Points, in no order, along strands that fork and pass close to each other.
Points whose rows are less than 75.9 apart are linked; no others are. Some points are linked to none.
Q762: [-19 -16 -22 -17  10  23  10  11  -3  26 -20  13  -4  10  -8  25 -32   5
  29   5 -30  13 -10]
Q277: [ 12 -11  19   6  13   7   8  29 -17  16  -4  14  19  11   0   0 -30  -8
 -11   2  -9 -15  -3]
Q395: [-15 -16 -41  -6  10  14  -7  11  42   9  -8   2  21 -10   8 -49 -47 -17
  27  23   9  18  33]
Q866: [ 18  11  11 -17 -36 -24  -8  20  -2  19 -17   6  -4   2   4  -5  19  19
  16  12  -2   1 -12]
Q673: [  8  -1 -16  -5 -42  -9 -15  36  17  18 -17   9  13  -2  26  -9  -1  25
  24  23   9 -22  -9]
Q339: [ 29  29   4  -1  -8 -29   6 -40  -1  -3  27  -5  -1  10  14 -12 -27  11
  12   1  36  -7 -14]
Q722: [-14   8  28  11  14   6  21 -23 -40 -27  -6 -39 -18 -27  15  16  49  30
 -61 -66  14  10  36]
Q908: [-10  22  12 -17 -37   2 -18   9   4 -25   8  39  12   5 -14 -11 -11  -6
 -12 -10 -18   4  -5]
Q142: [ -3  38  -8  25  -9  -6 -28  -6  16   2  10  15   3   1  -4  -5 -32 -21
   0   6  -3 -18 -25]
Q959: [-11   8  30   1  38 -28   0  -5 -42 -13 -19 -11   6  24  22   1  43 -10
 -43 -59  -9   4 -16]
Q137: [-11   6  21   7  29 -16  25 -37 -29 -18  -1 -10 -17 -17  23  25  55   4
 -40 -83  13  26  29]
Q622: [-46  19 -20   9 -20  -4  -3  17  31  25 -36  -3  25   3   9  -1 -38  14
  22  33 -11  -4  14]
Q351: [  1  30  18  11 -11 -23  -2 -45 -11   6   8  10  12  12   3   8 -21  -2
 -12   3  16  14 -17]
Q585: [ 17  13   9  38   1 -24  -1  23   0  12   4   4  -2  17  18 -23 -25   9
  11 -11 -47 -18 -33]
Q361: [  9  -9  11  16  28 -17 -40  18  -2 -16  -1 -25 -22  13  -3  16  47  16
   7 -17  -7  -1  16]
Q987: [ -3 -12  -2 -24 -10  43   9  18   4   2 -28 -11  -3 -43  -4  32 -10 -27
   8  23  13   6  24]
Q636: [  5  -6   5 -15 -16  12 -12 -10  52  13 -19   1   2  -5  27   9 -14   6
  32  35  11  25   4]
Q789: [ 12 -31  -6 -11  22  18  15   6 -20  -4 -11  12 -18  -5 -43  14  23   6
 -48  -3  -9  23  -7]
Q250: [ 16  -1  13  19 -11   1  -7  15  23 -13   3  25  24  -3 -21   2 -18 -21
 -14   8  19 -21  29]
Q809: [  3 -29   5  -3  14  -7 -11  12 -19  31  -3   4  -8 -25 -22  24   8   8
   1  17  -6 -12  -4]
Q241: [-12 -13 -16 -25   3  41  48  14  29  17 -16 -11  12  19 -14  -3  -1  -9
 -18   9  15  35  -7]
Q753: [  7  10   2   6 -11 -11 -30  13  14 -18 -15 -18  18  14  -5  -7  23  -1
   3  19   9 -25   7]
Q158: [-10  20 -34   1  19   8   9   5  10  -2   6 -10 -11  -7  -1  -4 -23   0
  48  29   1 -30  -9]
Q230: [ 16 -10   7   7  13 -22  -2  16 -14  14  28   7 -18   5  14 -24  -4  40
  33 -10   4 -14   1]
Q468: [  9  17 -11   7 -31   1 -32  -1   5 -40  26  15  -2  25  -5 -24  -5  11
  -3 -29  -7   1   7]
Q247: [ -2   3  10 -30   9  22  10  17   8   0  26  25 -12   3  -2  -2   1 -22
   2  -2  -3  25  -7]
Q103: [-32 -12 -43 -32 -29  41  11 -16   1   7  -7  -3  14 -32 -21  -2 -27 -13
   0   3  13   5  25]
Q566: [ -4  -7  13  34 -19  -5 -19  -1  34 -13  10  -6  -2  23  -4  41  -6  13
  -3  -2  -9   3  23]
Q840: [ -8  14 -29 -17   8  39  20   0  31  28 -26  -6   9  20 -32   2   1 -17
   9  18  10   6 -12]
Q35: [ 10 -45   7  -6   2  17   6  14 -11  12   2   0  -2 -25  16  24  27 -15
  -8  14  13 -11  -4]
Q445: [  4 -22  21 -30 -14  31  17   1  -5   5  15  -9 -17 -39 -17  30  -1 -15
 -31  -9  11  23   6]
Q870: [-23   4 -18 -15 -31  13   8  11  10 -13 -11  56  18  -2 -30  -3  -6 -21
 -14   9 -25  10  -2]
Q122: [ 18 -12  14  -2 -30  -2 -12 -12  16  15 -22 -15   4  -3  18  23   9  28
  15  15  -1  14 -10]
Q836: [  2 -19  17  11  29 -33  -1 -36 -33  -6  23 -22   6  13  47 -20  15  -2
   6 -24  -7 -18 -12]
Q632: [ 12   3 -16 -16  -1 -15 -10   1 -15 -20   7 -33 -14  21  36   3   1 -27
  23  -7 -11  -9 -27]
Q625: [ -1  16 -24  -7  -8   0  10 -10 -30   3  29  -8 -12   4  -6  -6  -7  -3
  12  17   4  20   0]
Q865: [-21 -14  -6 -21   2  10  21  -7  44   4 -27   2  17 -11   3   1   5  -6
  28  41   2  27  14]
Q5: [ -5  -4  19  -8 -36  -7   1   1   4 -35  15 -14  -8  -6 -11  16  30  -9
 -10  -3 -12   7  16]
Q621: [ -7 -27 -28 -36 -16  46  19 -18   7  -8   7 -10  -1  -3 -28   0  -6  11
 -15  -4  23   6   9]
Q140: [-12   7 -15  -6  -8   3   8 -25  -5  26 -26   7  15 -26 -37   2 -17 -26
 -15  36  -7  17 -10]
Q922: [-36  37 -16 -16   3   1 -16   9   5   8 -18  -8  22  -3  -5 -23 -35   9
  34  35 -14   8   3]
Q394: [  8  13   7  26 -26 -24  -5  21  39  15  12   0   3 -26  -5 -19  -6 -10
  20  29  -9 -32   0]
Q319: [ 15  21   7  23 -19 -30  -7 -24  14   7  36 -18 -28   7 -20  -1   8  13
  16 -32  -6 -13  -1]
Q670: [ 27   2   9  14  25 -41   0  -2 -26   4  23  22 -31   7  43   2  -2  22
  38 -27 -14 -11 -19]
Q650: [  6 -23  29  -9  37  -1 -21  -6   2 -11  23  10 -14  -8   5   8  39 -23
 -30 -22  10   3  -7]
Q606: [ -1 -14   1   2  17   0  19  -9 -22 -21  -2   3 -19  -2 -29   9  38  11
 -62 -40 -24  10  -8]
Q900: [  3  -7  15 -29  18  31  12  14  -4 -11   6 -20  -4 -17 -13  24 -17  -4
  -5  11  26  22  27]
Q817: [-10 -12  -8 -50 -37  -9   0 -18  -5   3  -5  16  15  -9  -2   8 -14  19
  14   9  15   9   3]
Q884: [  7 -13 -25  -6  11  -6 -17  25  -7  31  -6  18 -16  -4 -11  10 -13  15
  27  24  -9   0 -15]
Q422: [-38   1 -25  -7  -9  42  28 -22   4  10  -5   4  16 -29 -42   2 -16 -28
 -19   8  -7  -2  -4]
Q381: [  9   6 -16  22  -7 -22 -12  -2 -51  -4   2  13  -4 -12  20  11 -12 -20
  -2  13  -3 -14 -12]
Q703: [ -7 -12  14  -4  -8  10  12 -31 -26  -4  16   1   1  -7 -27   0  21  27
 -31 -31 -29  -6 -13]
Q511: [ 12  21  25  13  -2  -3 -24 -21   3  -4 -12 -25  13  15 -21 -17  32   0
 -21  -1  18 -12  -1]
Q32: [ 22   1  22  13  -9   3   7 -13   3 -25   7 -19  22   6   4 -48  -9  -2
   7  17 -11  15   7]
Q985: [-33 -10 -40 -19  11  21  28  29  19  22  -9  26  27   5   7 -40 -30 -20
   5  15   2  24  20]
Q280: [ 12  -2  -3  26  -5  -8 -12  14  31 -26   5  -2   1  12  -1  19   5 -11
   3  24  14  -6  33]
Q40: [-10 -24   2   6  13   0 -41   7  -6  -1   1 -36  -3   4  -9   2  36   2
 -29  10 -12   3   5]
Q245: [ 14 -31 -13 -10  45  10   1  21 -34 -13 -13   6  -8  21 -18   0  27  -9
 -20  -6 -12  -7 -13]
Q910: [  8  26  -7 -10   6 -10   2 -17 -32   4  16   0 -21  14   7  13 -14  10
  31  -2  21  -9 -17]
Q310: [ 20  15  21  15 -11 -11   2  23  27 -16  11   0  10  -7   7 -35 -10 -21
  23  26 -16  -4  10]
Q689: [ 12  22 -21  30 -31  -2 -34  -5  47  -8  14  -9 -10   9  10 -12 -33  -3
  14   6  -5  -5 -12]
Q664: [ -6  12  30  29  15   4  -5   1 -28 -19 -23 -42  -9 -14  -4  10  50  18
 -58 -35  12  11  30]
Q353: [ 13   3 -25  26 -19 -20  -2  32  16   6   5  18 -21  -8  22   6   3  44
  45  23   4 -31  -9]
Q797: [  9  -8  20  23  15 -22  -9 -24 -28   5  15  14 -13   0  36   4  26  15
   7 -34   0 -18 -10]
Q153: [ -5 -15  46 -18  12   7  10  -8   1 -13  15  -3 -12 -26 -10  20  19 -31
 -39  -7  -3   8  -8]
Q590: [ -6  -4  27  13  -6  -5  12 -23 -33  12  14  10  -3  -2   4  10  12  26
   9  -7 -16 -10 -14]
Q661: [  5 -10   9  -7  58 -19  -6   4 -29 -16 -11  13  -6  36   5  -4  34   2
 -11 -36  -4   0 -11]
Q598: [ 12  26  12  33 -14  11  -9  -1 -15  -3   1  16   2 -20  26  10 -26 -18
   5  12   4 -18 -11]
Q79: [ 28   5   7  19  21 -38 -14  33  -2  19  -1 -17 -18  20  23 -24   1  27
  16 -15 -13 -23 -22]
Q4: [ 19   9 -17   6 -10 -14 -13   9 -48  -9   6 -12 -15   4  28 -10   9 -25
   7 -19   0 -36 -24]
Q316: [ 12 -30  17 -11  19  -2  36  -7 -17 -44  11  27  -5   4   7  24   9   4
  -7  -1 -15  34  18]
Q655: [  3 -16  10  -6   3 -11 -12 -24 -12 -13   9 -23  12  38  25 -10 -12 -13
   7 -28 -18 -25 -25]
Q637: [-24  22 -12   8  -2  23  13 -29  -2  -8  22   5  -8   2  -9  19 -25  -5
  12  22  -4  20   1]
Q124: [ -9  12  -7 -36 -21  10   8  44   2  14 -27  12  -2 -30  -2  13  -9 -18
  23  24  10   6  21]
Q764: [ 23  25  -7  38 -18 -24 -11 -13  31   8  43 -15 -25 -18   1  -5 -30  10
  19   0  -6  -7  -7]
Q904: [  9  21  10  45   9 -19  19 -24 -38   4   0   0  -8   5  -9 -17  53  31
 -23 -48   1   9  22]
Q386: [ 14 -17  16 -16  -7  23  -7  17  11   4 -17  23  25 -14 -19   0 -29 -20
 -23   1   9   4   3]
Q990: [  8  11 -26  10 -15  -5 -34 -18  25 -24  34 -16  -8  22   1 -24   3 -20
  12 -11   1 -12 -14]
Q270: [ 11  21  21  23   4 -22  17 -30  -4   5  16   6 -17   8 -32  -2  43  16
  -1 -50 -12 -16   9]
Q835: [ 11  11  16  20  36 -11  19 -20 -43 -25  -3   4  -7  13  31  16  33  -7
 -36 -53  17  19  10]
Q939: [-33  18 -14 -39  -8   5 -12 -18 -13   3 -17  -1  15  -5  -2   1 -24  12
  10  29   8  10 -14]
Q498: [ -9 -27   0 -38  -6  19  11 -17  11   9  -4   3  15  15   1  11 -12  27
  -9   3  28   9   1]
Q679: [  7  21 -37   4  10 -22  22  12  28 -21   8 -14 -16 -13  31  -4 -44  -7
  54  25  11 -45 -22]
Q982: [-14   2 -28   4   4   9   7  -1  15  27 -16  19  20  16 -29  -8   4 -11
 -25  24   5   2 -18]
Q543: [-10   9  -7  -8  -9 -20  -8   6  35  32  -2   0   7 -39  13 -16 -22 -19
  31  36   0 -11  -3]
Q282: [ 25 -24  22  -9  15   7 -14  23  -6  -1  -1   4 -25 -17  12  12  49 -21
  -2 -15   1 -15 -13]
Q419: [  1  -5   7  21  -4  -6  -6  21 -21   7  21  21  16  21  11 -35 -34   7
 -10  -3 -29  -8 -12]
Q94: [-13  -8 -23   0   1 -16   2   6  59  35 -27   4  20 -32  19 -41 -48 -24
  32  38   2   8  23]
Q711: [  2 -32  -7  -8  23  32   2  16 -10  10 -24  -5   2  25  -2  15   5  -3
   2   6 -27   9 -24]
Q274: [ 15   5  17  11  50 -11 -18   3 -18  -2  -4 -35 -16  15 -13 -14  59   9
 -11 -26  17   8  20]
Q806: [  1   1  21   3  20  12  -8  20 -21 -23  -7 -29  -8  16 -16  -9  61  28
 -38 -45  11   3  21]
Q646: [ -7 -20  33 -22  22  -7  23 -15  -3   2  13   1   7  -7   6  31  -6 -27
 -23  23   8  19 -11]
Q614: [-34   6 -12 -25  -6  49  41  22  39   9 -10  26  22  13  -3 -24 -21 -11
 -16   5  26  30  19]
Q112: [ 23 -13  10  12 -11 -19   2  18 -23  -8   2   2  -2  19  -4   2  22  20
 -17 -19   6  -5  14]
Q298: [-26   8   5  28 -20   0  -4   9  22  11  -3  -7  10   8   2  31 -30  22
  16  17 -13 -21  11]
Q633: [-26  24 -53  -3   1  28  -7  -2  15   2 -12   5   1 -15 -11 -14 -35   6
  45  31  -7  -2  14]
Q720: [-20 -22 -14 -33  -4  19  22  -9  27  -7 -44  26  29   6   2   5 -18  16
   2  25  15  24  11]
Q227: [ 12   4  17  29 -11 -11 -17 -32 -11  18   8 -20  15  16  -6   5  -7  -1
 -28 -19  17 -16   0]

Follow the links from the first point to the second, and from the first to the third. Name the last point that the two ways share.
Q904 / Q339 / Q817 -> Q280
Q637 / Q585 / Q32 -> Q280
Q939 / Q664 / Q904 -> Q797
Q840 / Q689 / Q703 -> Q797
Q153 / Q274 / Q351 -> Q245
Q646 / Q679 / Q664 -> Q245
Q395 / Q79 / Q865 -> Q498

A fork is a point with three links, a tip a point with one. Leave the first point through the second and follow the links. Name the first fork or tip that comes.
Q140 / Q982 -> Q32
Q94 / Q395 -> Q498
Q280 / Q250 -> Q797
Q40 / Q361 -> Q245
Q661 / Q959 -> Q40
